Each row is a point on a landscape with many peaks, with its height.
From any point a climber steps to the highest of the 2 points nearest to it. It stops when none of these is higher. Distance is the straight distance between rows; heights are no part of it.
lov h=780: [124  87 131 136 138 150 120 162 104 121 103 137  57 143 140 133 156  89
 157 134 104 162 153  91 104 139 144 192 137 160 140 115 159]
muf h=604: [ 73 127 144 110 162 170 145 131 147 109  64 194 149 141 145 125 152 121
 118 133 115 177 136 111 142  91 120 125 149  94 107 123 125]
nis h=308: [166 160 100 131 135 133 103 133 172 150 110 134  91 135  93 109 144 126
  70 135 165 197  81 119 161  99 130 114 162 108 129 142 105]
Mefub h=278: [181  65 139 112 134 147 125 186 136 121 136 159  44 153 134 118 111 109
 117 138 134 174 109  73 150 166  95 201 115 143 109 135 125]
Munot h=68: [126 123 112 145  83 118 113 139 116  84 127 147  47 128 143 108 138 145
 141 139 124 165 110 140 160 132 173 150 153 145 109  72 105]
nugak h=541: [ 84 140 108 107 136 155 165 108 100  94  78 183 156 127 103 119 139 149
 105 120 139 122 148 141 147  94 129  81 151  98  99 119 114]
miz h=366: [159 157 131 109  92 124 149 142 134 149 151 134 172 131  97 193 165 164
 112 120 117 118 105 110 147 122 121  69 132  91  90 143 115]
fik h=446: [109  99 137 139 114 133 130  90 104 107 164 131 134  88 122 124 134 129
 153 103 101 135 130 152 124 121  88 164  97 115 144 171 173]
fiv h=306: [174 118 120 130 110  84 101 132 125 126 157  57 123 121 110 117 108 106
 144 147 106 111 148 160 132 137  80 143 122 175 146 103 155]
vagud h=333: [181 162  48 128 102  79 160 108 112 108 169  99 143 120 117  81 125 161
 192 140 130  59 160 169 112 150 111 106  88 154 107 161 118]
dufe h=618: [114  85  71 129 147 140 105 104 137 163 120 153 157 152 138  91 113 134
 148  98 166  97 146 162 113  65 121 149 106  95 143 152 134]
zupas h=533: [122  67 113 115 136 130 166  89  99  80 146 158 148 144 150 121 104 117
 139 134 124  84 168 124  67 126 123  89 107  76 145 167 148]
rudid h=58: [ 80 134 110 134  99 166 133 142 151  76 119 169  54  94 155  98 146 139
 113 110 114 182 134 112 155 129 179 194 168 116 127  77  84]
palo h=590: [152 136 112 112  64 139 106 113 107 114 121 182 154 156 156 125 157 162
 146 161 106 101 116 166 194 155 160 141 148 134  89 117  95]
rifes h=373: [123 122 173 123 136 159  94  88 169 169 138 206 139  89  98 137 140 122
 152 143 107 128  94 127 175 114 109 201 140 122 113 186 159]
bevu h=728: [114 180 167 143 110 127 161  97  72 158 122 152 157 142 130 175 121 150
 156 142  65 110 135 120 132 117  64 106 118 105 140 167 167]
fefen h=350: [158 145  80  92 127 108 181 108 116 101 121 116 160 116 122 106 143 188
 103 110 175  75 118 122 146 128 151  39 162 129 113  69 116]
sebap h=561: [153 126 121 136 122 104  85 122 139 155 121 164 125 153 102 121 110  91
 117 184 143 150 115 159 158 124  78 142 137 126 119 125 141]
rof h=734: [151 112 125 124 133 126  98 149 160 149 151 145 140 151 144  85 116  92
 117 161 143 198  55 140 185  95  88 204  97 148 125 173  98]
rufig h=501: [129  58 146  94 116 135 145 127 114  92 124 148 151 106 130 150 118 106
 129 149 135 105 166 123  93 147 154 121 143 122 162 120 150]
fas h=495: [ 57 167 168 140 156 158 147 158 153 133  90 122 130 139 124 195 187 146
 125 119  85 174 108 110  80 105 108 132 119 115  95 149 144]
Viri h=269: [105  90 151 203 131 177 141 149 153 103  91 129 114  80 131 129 117 129
  82 122 176 125 126 123  92  92 151 175  78 125 148 108 166]
lomus h=398: [145 138 141 150  94 119 167 166 122 153 116 114 131 147 107 149 180 124
 155 139 127  90 147 155  98 140 107  89  96 165 108 142 157]
Barup h=237: [108 117 100 184 131 135 117 116 112 110 108 112  70  87 135 111 147 122
 154  94 137 128 148 146  79  84 225 144 124  98 143 172 118]
domap h=232: [113 163 126 128 146 160 148 109 123 168 160 176 162 126  75 155 148 151
 147 113  79 125 113  88 115  73  64  97 133  86  79 157 137]
gori h=466: [167 113 119 126 133 132 136 136 133 101 110  89 114 176 145 130 154  96
  94 132 116 194 114  69  84 114 109 109 118 123 133 131 163]
Mol h=612: [ 58  81 160 144 139 174 153 116 120  87  99 128 120 122 130 174 161  85
 134 135 127 152 136  74  67 138 161 116 132  78 140 139 154]
tatu h=221: [ 69 129 122 190 129 167 127 128 120 132  60 121  59  98 166  86 121 110
 148  80 145 151 171 126 114  74 195 188 137 119 142 137 106]
bupi h=82: [169 114  90 108  83 101 113 136 144  97 131 143  77 149 155 120 143 142
 136 179 159 150 103 114 132  91 172 111 153 149  89 105  76]
lamos h=493: [123  91 104 157 103 113 120 184 117 153 124 127  87 127 152 125 154 138
 168 113 165 126 111 142 155  93 162 206 110 153 125 147 114]
posar h=389: [106 119 158  80 150 124 124 171 182 140 123 194 102 111 100 153 153 112
 166 133 123 183  88 107 151 143 106 163 176 137 123 181  99]
bebo h=483: [ 74 159 181 143 143 168 146 144  88 123  56 117 123 116 151 191 168 157
 103 106  87 154 125 104  99 127 150 119 117  95 105 169 157]
kenaf h=367: [171 100 110 120  61 121 157 130 102 126 154  93 145 139 145 160 150 154
 119 127 154  95 120 143 174 172 130 137 132 143 140  95 143]
Kogiv h=369: [125 167 171  85 181 132 120 199 148 147 152 123 164 128 110 117 100 125
  87 102  82 167  88 110 105 118  97  88 131 100 123 105 130]
kete h=241: [195 120  98 118 121  69 128 165 145 144 145 113 181 152  97 114 151 141
 152 170 158  88 117 161 144  63 112 113  90 143  83 157  91]
gupur h=761: [130 182 154 128  78 110 143  87  99 152 135 130 160 126 110 172 151 130
 150 154 105 103 144 136 163 212 116  87 160 142 123 125 112]
Gife h=500: [180  94 147  74 145  88 123 158 141 139 146  91 153 145 150 142  88 137
 118 155 162 123 132 134 121 120 107 145 113 101 158 139 146]
nilep h=422: [147 152 131  84 143  73 118 176 155 174 178 100 133 186 138 132  97 150
 116 158 164 135 113  70 142 157  67  59 163 154 104  86  54]
gan h=515: [179 169 128 118 120  92  81 104 147 187 157  88 182 124 115 100 137 117
 153 142 118  89 117 150 167 189 136 135 124 146 136 118 121]
nuz h=474: [104 136 126 166 109 160 163 103  83 145 103 110 194 191 132 177 169 139
 148 116 143 117 167 143 134 170 104 100 133 149 112 136 125]
Sevo h=623: [ 84 141 165 150 152 138 120 197 185 142 113 132 121 112 111 136 132 126
  95  91 173 178  74 115  96  58  91 131  94 112 148 126 131]
tipup h=272: [154  59 102 171 133 187 121 145 137 106  90 137  68 124 142 109 116 106
  73 117 179 176 147  96 147 137 205 167 157 130 124  93 103]
las h=452: [198 169 148  89  87  91 103 149 136 164 168  91 182 140 136 144 123 168
 151 158 108  95 118 150 140 183 149  89 126 144 126 136 109]
nen h=566: [126 180 169 173 153 168 125 100 103 140  92 132 139 103 142 149 163 156
 142  85 106 135 125 131 124 117 189 138 113 115  99 187 147]
zede h=403: [191 139 151  94  96  96 107 178 144 157 147 104 142 158 153 171 115 154
  83 143 139 128 127 137 154 200 151  67 148 157 108 139 102]
dumak h=619: [164 121 127 129 120 126  54 143 172 181 137 153 114 135 130  81 135 102
 132 145 109 138  76 146 189 113 139 226 121 144 105 177  90]
runu h=411: [142 161 131 105 169 134  93 146 118 165 130 142 196 156 122  97 111 136
  92 116 116 169 114 132 119  81  96  98 122  80 108 115 130]
vob h=244: [154 110 103 180 110 131 158  72  69  47 130  79 115 139 103 117  82 109
 114 148 160  60 206 147 136 159 155  93 112 200  97 104 102]
bip h=530: [121 161 121 115 101 132 142  98 115 100  83 183 162 147 161 113 134 168
 118 140 133 128 124 166 159 135 160  92 158 123  96  93 101]
met h=818: [139 119  97 115 155 119  99 142 166 135 120  86 134 133 133 101 131 118
 123 108 158 142 138 134 112  98 166 113 142 108 145 121  93]
gezer h=239: [122  98 113 182 124 138 126 108  75  71 117 108 104 112 110 106 114 107
 131 118 137  69 191 172 100 129 198 133 109 161 111 130 124]
kenur h=670: [139 170 128 110  85 104 120  86 122 141 161 168 147 137 133 118 155 144
 161 174  99  92  97 134 197 196 134 105 160 160 109  96  99]
supep h=543: [164 137 170 126  91  86 142 112 130 173 173 115 162 138 112 162  98 113
  97 172 113  95 140 160 160 158  53 103 121 104 169 138 130]
gul h=555: [ 31 163 190 125 147 133 130 175 165 140 108 148 118 114 135 170 126 156
 132 111 121 186  89 122  94  85  89 153 114  97 136 146 139]
bal h=294: [180  86 117 111 121 154 113 157 148 110 133 158  57 164 153 113 107 122
  95 124 112 178  95 105 184 186 145 184 136 171 101  93 121]
nok h=542: [129 157 110 114 121 114 159 112  94 156 203 131 189 142  66 145 119 148
 136 115 115  90 138 117 115 135  38  68 122  76 121 104 122]
lufe h=365: [149 162 107 182  63 118 142 136  91 107 139 112 113 142  93 128 172 131
 176 140 124  80 157 178 126 164 126 113 111 168 105 120 130]
pana h=462: [ 99  94 123 177 122 179  99 132 121 202  97 155 125 119 138 124 143 130
 136 109 112  90 107 154 209 101 152 237 122 140 116 142 129]
rido h=100: [168  70  87 121 101 129 110 108 106 116 129 142 114 144 155 125 155 142
 127 153 182 123 155 122 156 122 179 130 148 103 106 110 106]
Dazet h=342: [143 123 132 154  72 125 109 144 111 128 154 108  70 140 117 155 147 101
 167 149 105  97 161 169 111 179 178 135 126 162 110 114 127]
pupo h=723: [116  95 124 103 110 108 116 149 124 132 111 152 111 159 154 143 160 101
 177 149 128 184 114 102 110 123 125 159 126 161 130 140 141]
zukit h=348: [ 90 123 178 113 149 146 108 137 202 145 155 178 132  86  81 149 146 111
 118 132 119 175 100 126 141 127  99 157 149 121 137 147 119]
Mafig h=343: [ 82 184 169  85 164 133 125 185 164 126 130 141 170  98 115 119 116 125
 105  99  88 158 112  93  52 140 139 100 133  95 151  88 133]
fifab h=580: [ 53  54 203 177 143 177 140 137 143 102  90 157 121 133 164 164 130  96
 109 160 131 114 145 110  54 111 152 122 103 107 124 125 159]
sogas h=468: [132 154 109 132 126 109 154 118 120 151 163 130 160 120  78 122 106 189
 139 107 141  50 128 140 125  89  79  79  95  94 102 141 138]
tere h=379: [102 150  83 142 145 147 173  66 100  70 117  87 137 101  97  85 130 111
 101  89 149 111 149 132 127 129 153  84 153 170 143 121 127]
Saku h=304: [123  85 115 121 120 126 134 168 171  66 106 104 116 101 160 112 117 116
  73 125 179 160 106  90 103 163 178 130 140 121 157  66 114]
bube h=362: [151 118 112  71 139  83  54 190 187 107 116  92  93 100 163  74  84 134
 110 150 167 139 104 129 140 130 172 146 149 153 144 127  91]
digat h=255: [119 101 132 183 143 120 136 113  99  68 112  81  88  96 133 114 119 104
 148 121 130  93 148 132  65 116 198 141  94 110 148 121 152]
lefud h=436: [112  84 124 157  98 138 126 145 122 127 115 136 102 112 148 130 143 161
 157 103 146  95 122 192 137  62 138 200  74 151 122 135 165]
mado h=449: [195 107 119  79 132  89 131 128 130 111 142  85 184 129 128 136  91 163
  86 135 161  92 146 140 125 138 110  89 131  93 140  89 130]
Tumom h=282: [124 110 146 155 130  95  99 146 150 101 140  63  87 109 108 112 114  79
 119 150 128 151 134 137  76 112 101 127  99 134 153 114 156]
gug h=573: [136 111  96 120 154 114 156 124 104  99 134  95 164 138 129 105 110 143
 123 109 111  82 154 122  65  99 130  51 102  83 112 132 151]
Loraz h=632: [ 25 147 159 150 176 198 176 104  91 132  95 139 175 113 136 167 120 161
 136  57 112  98 141  90  86 100 136  91 101 101  98 166 145]
Benod h=439: [129 128 160 148 176 134 122 147 161 156  81 132 119 162 145 133 118  89
  62 129 122 200 118  80  77 121  99 119  84 101 143 157 162]
Gakob h=162: [115 120 190 152 163 155  97 134 151 162 125 145  64  73 108 163 102 110
 107 144 140 157 125  90  97 153 139 162 123 125 166 143 169]
rina h=126: [169  46 109 126 151 158 104 148 116 136 115 180  73 128 135  94  87 116
 124 126 136 108 164 113 144 106 177 213 108 101 146  96 106]
koz h=136: [122  83 130 145 164 172  84 163 158 151 115 184  67 106 139  91  85  90
 106 114 125 119 165 134 133 140 150 230 128 141 140 112 107]
Vinem h=671: [122 166 106 170 159 147 112  97 112 165 106 125 134 116 118 130 167 120
 126  88 143 123 138 149 138 114 172 131 153 142 132 164 135]
Vepa h=414: [157 154 146 126 149 115  92 126 157  68 109 128  78 103 150  91 120 101
  98 157  92 194 101 103 104 174 169 126 147 128 141 127 144]
nize h=288: [128  78 120 141 110 158 126 154 148  83  91 144 114  93 146 120 136 113
  68 115 186 146 144 145 129 116 159 177 134 128 150  98 126]
Mezip h=503: [123 105 110 124 107 123 136 132 104 132 134 164  86  85  98 165 171 146
 146 129 139 136 123 117 174 135 151 165 152  92 127 142 135]
vis h=391: [169 138 154  88 144  99  75 178 172  84 125 136  68 114 173  76  66 119
 116 140 128 198  96 124 124 177 175 167 126 148 152 135 102]
Dos h=321: [167 148 132 155  92 136 117 137  77 126 150  99  47 157 116 129 128 120
 137 146  77  88 165 148 166 188 156 136 121 186  97  52 111]
ranu h=437: [ 93 160 114 138 122 183 150  54 123  72 108 112 125 108 129 137 154 129
 121 101 112 175 145 139 128 146 173 133 147 104 123 136 109]
pinuf h=659: [116 122 149 112 138 145 114 155 140 106  73 193  88 142 151 115 126 121
 114 160 135 197 123 113 148 119 135 142 142 137 121 141 126]
viso h=578: [156  96  94 152  98 117 118 123  81 123 149 163  70  83 107 123 156 144
 170 126 151  85 118 133 182 100 154 199 131 118 123 127 135]
Dabif h=390: [123 136 131 170 120 127 136 126 125 126  97 135 113 109 110 115 135 138
 122 126 127 113 106 172 149  59 122 131  92 161 134 126 173]
malur h=175: [ 81 121 182 172 157 160 121 100 116 157 117 111  73  74 128 150  86  93
 128 114 147 123 163 136  87 137 152 161 121 137 159 118 151]
pegu h=405: [127 127 132 115  92 131 129 118 144  97 193 117 133 105 141 124 152 102
 153 121  94 169  85 139 130 121  91 169 116 149 146 125 143]
loma h=558: [148 131 167 102 157  85 107 179 127 174 132  90 139 130 147 135 111 116
 144 129 133 142 131 137  79 109 138 150 106 111 142 180 144]
kul h=312: [192 169 118  86 128 119 155 146 128 165 178 153 195 144 103 131 141 158
 157 134  87  93 111  88 138 127 106  62 138 128  80 141 103]
Kal h=433: [ 95 135 151 157 147 170 103  56 146 178 126 185 115  66 125 147 113 113
 164 130 128 123  95 134 145  94 110 209 121 143 160 154 163]
tedad h=506: [115 144  93 108 121 112 104 104 133 162 121 176 173 155 104 103 157 113
 148 148 125 122  93 157 174 112  68 125 147 139 137 112 124]
Setem h=638: [115 135 107 105 132 152 199 110  81 109 142 146 200 121 114 135 111 164
 107  86 104  80 161 124 105 143 132  52 111  89  96 151 145]
maf h=261: [179 112  88 149 118 122 133  86  98  78 109  56 111 143 132 100 107 121
 120 150 150  71 193 160 129 159 123 118 143 192 126  70 129]
bar h=207: [ 70 128 132 210 132 177 118 103  92 158  73 144  41  94 160 133  89 140
 131  74 151 120 157 150 142  61 173 198 123 148 138 109 107]
Sumu h=453: [124 129 141  93 117 129 135 149 165 133 150 109 125 127 115 141 161 115
 128 142 104 138 129 118  91 182 150  64 169 145 122 113 128]
repop h=630: [143 151 135  79 180  92 101 192 165 148 135 109 133 125 151 110  99 109
 118 108 138 194  81  92  99 148 119 146 108 135 164 176 120]
pason h=190: [ 74 138 126 195 149 143  94  98 116 163 108 102  70 111 128 124  88 112
  89  99 167 131 154 171 144 112 153 187 136 145 168 117 121]
padap h=438: [118 133 120 135  96 129 191 133  59 132 110  95 197 183 153 152 152 150
 137  90 112 103 158 148 112 143  85 116  83 127 130 144 167]
temav h=270: [139 167 143  96 150 148 122 170 127 165 177 182 194 168 105 146 131 128
 149 130  71 145 111  78 132  88  83  97 138 110  80 160  93]
benon h=338: [152 131  80 108 129  78 133 147 140 123  96  94 128 142 134 120 142 165
 113 133 188  97 124 123 149 113 138  52 174 160 119  74 118]
Pagat h=497: [105 124 126 168 144 157 144  62 146 116 175 123 110  86 117 126 114 112
 167 101 116  88 144 178  76 110 134 130 103 150 128 180 183]
didi h=421: [147 122 141 106  83 128 162 137 176 132 163 142 138 147 124 168 174 138
 104 170 128 128 110 133 146 148 126  51 162 139 103  92 111]
galo h=603: [162 147 136 145  87 114 140 105 126 162 174 105 172 176  85 157 118 136
 118 159 125 106 144 108 137 145  30  76 116  75 146 111  92]
sala h=335: [112 119 145  61 158  75 101 173 181  97 110 115  96 100 150  89  95 128
 108 170 166 162 100 109 115 128 121 106 154 157 160  86  86]
Dit h=496: [166 133  85 104 134  90 142 120 109 109 123  70 163 187 160 120 144 124
 120 154 123 168 134  72  82 113 109  58 119 116 110  91 122]
dozi h=634: [100 116 178 161 124 150 149  75  69 126  81 160 144 129 146 205 114 148
 134 138 115 121 148 136 134  98 105 141 113 109 131 163 160]
litel h=564: [ 57  98 178 184 146 199 164  34  76 113  56 170 148 138 149 188 106 130
 134 138 127 103 157 133 114 104 121 124  99 142  91 170 146]
dogin h=504: [138 191  93 124 123 103 100  71 125 128 136 153 147 112 137  66 134 158
 153 115 101 131 119 162 127  83 150 119 125 100 123 155 114]
Dop h=297: [103 138 150 161 158 164 159  92 143  97 114 157 149 104 121 108 117 137
 111 107 133 136 125 119  69  71 118 105  99  89 134 138 160]
dinip h=473: [111 184 137 111 102 118 132  75 119  78 134 126 119  97 138 132 148 138
 132 124 106 164 114 126 130 154 140 118 161 105 140 106 126]
Dakur h=498: [147  95 164 117 103 115 125 153 123 191 167 122 183 166 111 175 110 121
 134 161 106  98 156 138 145 163 100 123 118 134 161 162 147]
Dize h=440: [155 183 106 121 141 111 108  91 128  91  99 110  90 104 145  82 127 114
 116 120 130 191 123 121 132 128 139 115 159 140 165  79 136]
Vud h=712: [125 143 146 119 167 114  99 172 196 179 110  95 128 113 123  90  95 119
  93 103 183 178 110 125 123 100 125 149 125 112 166 138 109]
Fopur h=518: [ 90 143 122 109 131 165 156 136  97 158  91 154 213 179 118 164 168 148
 153  95 101 108 166 125 124 154 125 105 156 124  90 143 130]
tem h=562: [106 167 151 114 118  88 130 159 105 179 152 130 182 171 110 168 151 136
 135 136  96 137  98 120 157 148  41 131 112 119 119 125 125]
figav h=613: [100 150  50 174 125 130 142  92 129 118 127 132 114 106 116  67 132 150
 164  85 140  68 141 188 167  88 160 154 115 143 102 183 130]
sig h=429: [202 108 165  85 144  65 111 167 121 131 164  92 168 101 125 140  69 105
 123 192 140 156  85 126 170 107 109 153 121 138 160 166 108]
Ged h=701: [121 112  74 106 179 115 109 123 168 123 125  94 181 132 145  67 108 143
 141  97 136  91 138 167  87  58 150 126 120 111 125 163 133]
fopi h=556: [ 38 160 147 150 173 187 201  49  79 114  98 159 174 141 141 187 104 150
 162  98 100  75 166 119  94 108  97 109 101 130  85 192 153]
Rivon h=397: [165 142  70 103 145 104 168 129 132 106 136 112 203 139 106 103 103 178
 101  98 150  50 141 143 149 127  89  78 117 124 109  99 140]
daros h=444: [132 143  68  76 103 116 158  75 150  95 156 157 181 142 146  54 143 158
 171 118 121 120 107 146 154  96 127 108 139 124 109 145 133]
vun h=553: [ 45  84 152 173 169 164 162 128 116  97  77 108 149 136 190 138 137 108
 127 103 128 105 142 140  44 114 163 116  76 119 141 150 175]
sis h=710: [126 148  73 156 120 136 111  63 130 114 151 129 112  77 107  66 135 134
 146  87 136  77 112 184 183 113 149 177 138 123 132 123 118]
zuzi h=722: [122  96 129 152 135 183 121 108 100 135 108 149  90 143 165 141 145 125
 167 106  96 146 152 110 126 131 160 236 116 141 119 151 165]
Fak h=529: [115 117 137 144 147 163  65 144 156 214  96 161  89 113 165 106 123 130
 148 107 106 143  84 134 208 102 157 241 136 118 128 171 105]
kamo h=368: [163 124 142 118 118 132 107 145 165 116 211 124  72 101 108 126 107  77
 125 145 102 192  86 118 135 164 102 186 125 154 130 126 109]
meba h=643: [ 81 103 152 128 154 134 146 114 147 109 127 127 104 140 122 149 139  79
  97 130 131 179 132  65  72 173 137  88 148  76 166 122 115]
Gofef h=341: [166  89 124 130  89 149 114 109 104 139 162 111 112 135 131 155 139 127
 113  98 137 118 138 139 179 193 156 184 129 133 125  90 121]
dilu h=345: [121 162 121  83 132 107 106 143 174 128 118 146 104 159 121 121 134 136
  99 144 158 170  77 127 153 143 134  79 172 116  98 124  70]
lidip h=740: [ 91 127 124 138 168 179 196 127  78 133 124 133 178 116 112 159 107 184
 103  56 135  65 135 113  99 103 117  98  88 103  96 149 162]
nonom h=275: [163 154 133 101 139  54 144 191 133 144 146  73 130 103  94 152 132 125
 121 126 128 117 120 106 127 109  76  67 138 162 159 110 139]
Viv h=406: [133 119  61  84  93  88 138  75 141  86 172 114 146 125 176  74 130 163
 168 140 141 105  99 164 151 131 112 128 143 144 131 100 117]
Sarum h=592: [160 168  98 138 110  76  75 101 125 144 142  95 142 109 108  72 147 144
 157 117 121 110  96 161 169 133 130 149 124 129 150 138 122]
Toma h=443: [ 92 125 127 103 109 124 120 126 136 143 133 172  96 131  94 192 172 128
 145 157 140 163 106  97 174 187 121 135 181 114 104 144  96]
foges h=268: [119  83 155 143 126 125 122 147 146  74 142 103  92  81 146 108 123  88
 119 135 107 143 130 115  48 129 153 161  99 116 167 115 166]
vava h=686: [103 110 175  88 126 114 153 168 121 105 136 123  85 156 133 165 122 109
  97 169 122 195 117  51  95 162  69  85 140  84 152 149 121]
tanu h=445: [151 111 141 163 109 120 119 113 146 186 168 116 143 150  92 175 159 120
 172 129 131  74 134 156 122 136 116 132 101 149 130 181 168]
daza h=746: [138 128 173  82 115  74 141 169 126 120 157 111 118 162 125 161  88 108
  93 181  78 165 112  81 107 114  62  89 118 103 158 150  95]
Detu h=577: [105 111 149  88 126 155 187 126  99  90 129 142 195 126 135 165 155 162
 131  94  81 126 145 118 115 152 140  70 148  94 105 123 138]
vini h=292: [177 138  94 128 107  69 143 153 134 128 168  83 189 147 131 111 152 149
 201 149 132  75 132 134 129 129  94 113 103 152  95 145 114]
nosi h=147: [136 120 137 154 169 149  86 128 181 169 107 162  73  69 128  87  97  92
 114 127 134 159 156 110  99 119 170 195 136 136 170 136 147]
Ziteg h=637: [156 200 168 135  77  98 159 168  78 175 136 128 179 168 120 168 128 169
 133 136  66 108 140 101 155 148  40  83  95  97 129 135 137]
bur h=310: [139 118 101 114 130  75 128 165 112 138  99 102  88 129  82 140 139 124
 130 145 181 124 143 106 135 134  99  68 157 125 140  98 117]
ripek h=381: [117 146  98  74 145 104 116 185 172 127 150 123 137 160 123 105 124 133
 120 131 168 156  94  97 140  89 105  57 166 133  93  69  65]
soli h=511: [103 146 141  58 133  92 116 160 121 164 137 133 175 176 141 147 120 138
 109 127 122 137 110 129 162 162  73  95 148 113 139 103 125]
Bog h=545: [ 86 103 120 134 127 163  86 127 169 164 138 168 149 132 115 118 139 115
 152 128 148 108 116 199 147  88 149 154 134 124 134 142 119]
rozuz h=404: [154 139 101 135  79 100 166 135  98 120 136  68 192 157 137 172 139 172
 118  94 132  94 130 153 149 161  90 117  92 139 144 105 145]
zukul h=407: [ 60 144  97 134 135 164 195  56 104  52 131  91 164 138 137 137 149 114
 115  83 113 145 166 126 103 159 148 101 138 138 119 148 123]
Ledes h=281: [191 151  79 131 103  92 118  80 134 107 138  27 138 160 126 122  94 125
 163 155 123  83 168 133 112 172  81 122 119 163 128  90 132]
kam h=475: [131  79 142 100 147 134 133 115 163 107 154 125 106 134 143 135 119  90
 130 177 108 118 147 108  90 183 176  62 170 139 157 102 144]
Det h=675: [158 165 160  91  87 125 137 129 128 149 197 120 164 189 127 174 104 133
 100 163  73 153 114  85 122 129  63  74 125  93 133 141  93]
pofeg h=336: [184 120 135 106 135 113  96 144 148 118 168  97  80 124 110 124 100  90
 121 172 125 136 124 130 148 154 125 112 141 186 121 118 116]
fimib h=544: [ 78 127  82 170 144 150 159  73 102 119 110 157 115 115 129 101 137 127
 167  96 120  73 161 163 104  97 136 132 103 167 113 180 162]
Rofof h=370: [156 132  80 109  80  85 150  84 128  64 184 110 132  84 125 108 121 147
 166 126 132  71 135 157 119 160 148  97 131 136 116 124 136]
buv h=276: [ 91 135 160 201 152 171 143  99 117  87  80 120 142  71 143  96 112 117
  72  79 162 132 141 117  84  84 140 133  75 130 155 130 157]
sol h=315: [179 110 132 129 115 157 114 125  94 138 158 137  62 127 137 146 104 141
  88  99 133 140  95  95 220 221 152 196 148 151 111  70 118]
bubo h=115: [148  64 101 128 130 132  83 127 116 155 119 131  80 163 128 104 109 106
 145 155 156 116 165 161 148 132 164 178 144 128 120 105 118]
fugip h=528: [161 134 119  99 151 103 148 153  84 105 122  99 152 164 141 129  95 129
 109 146  85 128 146  61  79 106  98  54 122  77 145 101 127]
vaboz h=298: [172 165 112 145 127 110  95  95 100 129 147  86  82 117 108  70 135 124
 163 133 112 110 157 148 161 184 159 139 155 203 119  68 110]
Mogo h=322: [ 71 154 145 112 180 115 133 137 164 110 120 154 146  85 136  97 132 109
 125 107 110 155 123  95  66 101 143 117 119  84 169 127 138]
Fid h=487: [ 54 115 118 146 120 180 130  83 161 154 123 188 119 107 122 128 143 131
 160 131 145 127 108 162 120  71 108 177 122 138 142 138 147]
tobel h=465: [151 154 136  67 118  56 135 136 127 140 176 103 146 153 163 142 112 156
 134 166 145 148  92  95 167 166  82  99 166 154 139 107 103]
baguv h=318: [110 102 158  79 147  70 134 184 148  76 106  98 104  90 159 107 100 130
 120 159 148 147 129  90  94 161 140 100 138 116 189  77 133]
Satol h=457: [122 168  90 110 151 138 107 120 145 168  98 140 193 168 112  83 143 123
 132 114 117 112 116 123 137  76  88  93 145 121 126 115 149]
Voke h=629: [151  72 137 137 135 104 100 171 164 141 139 155 113 137 121 115 117  85
 118 181 157 147 100 169 145  80  98 184 109 166 125 127 114]
Duvin h=775: [143 145 144 167 128 133 116 126  92 158 103 104 120 123  93 166 135 106
 100 119 147 127 155 135 128 167 160 105 139 118 136 146 131]
Zada h=415: [142  97 135 158 146 161  88 151 101 204 119 137  82 154 130 130 120 114
 131 104 115  76 127 156 187 143 158 227 107 166 129 116 151]
Zis h=883: [ 90 174 173 135 127 146 139  98  96 150 102 127 113 113  93 193 135 118
 125 115 113 134 158 149 143 194 125 132 158 132 133 132 137]
vazi h=355: [106 144 135 157 181 139 146 100 121  80  80 102 137 110 120  80 123  98
  86 118 138 145 153  93  90 124 179  66 156 138 168  88 103]

For each start below, name the point where the climber stops.
vaboz | galo
buv | rof
Munot | digat
Tumom | sis
vob | sis
kul | lidip
bal | lidip

Call two points neighbours if one is among the 2 nearest of the other. Go from one point of each pair to the other, from neighbour to neighbour, staying as high as possible. Name the lowest point that can't be avoided.
bevu, lidip | fopi
Zis, lov | bip
rof, dinip | Viri
met, lov | bebo
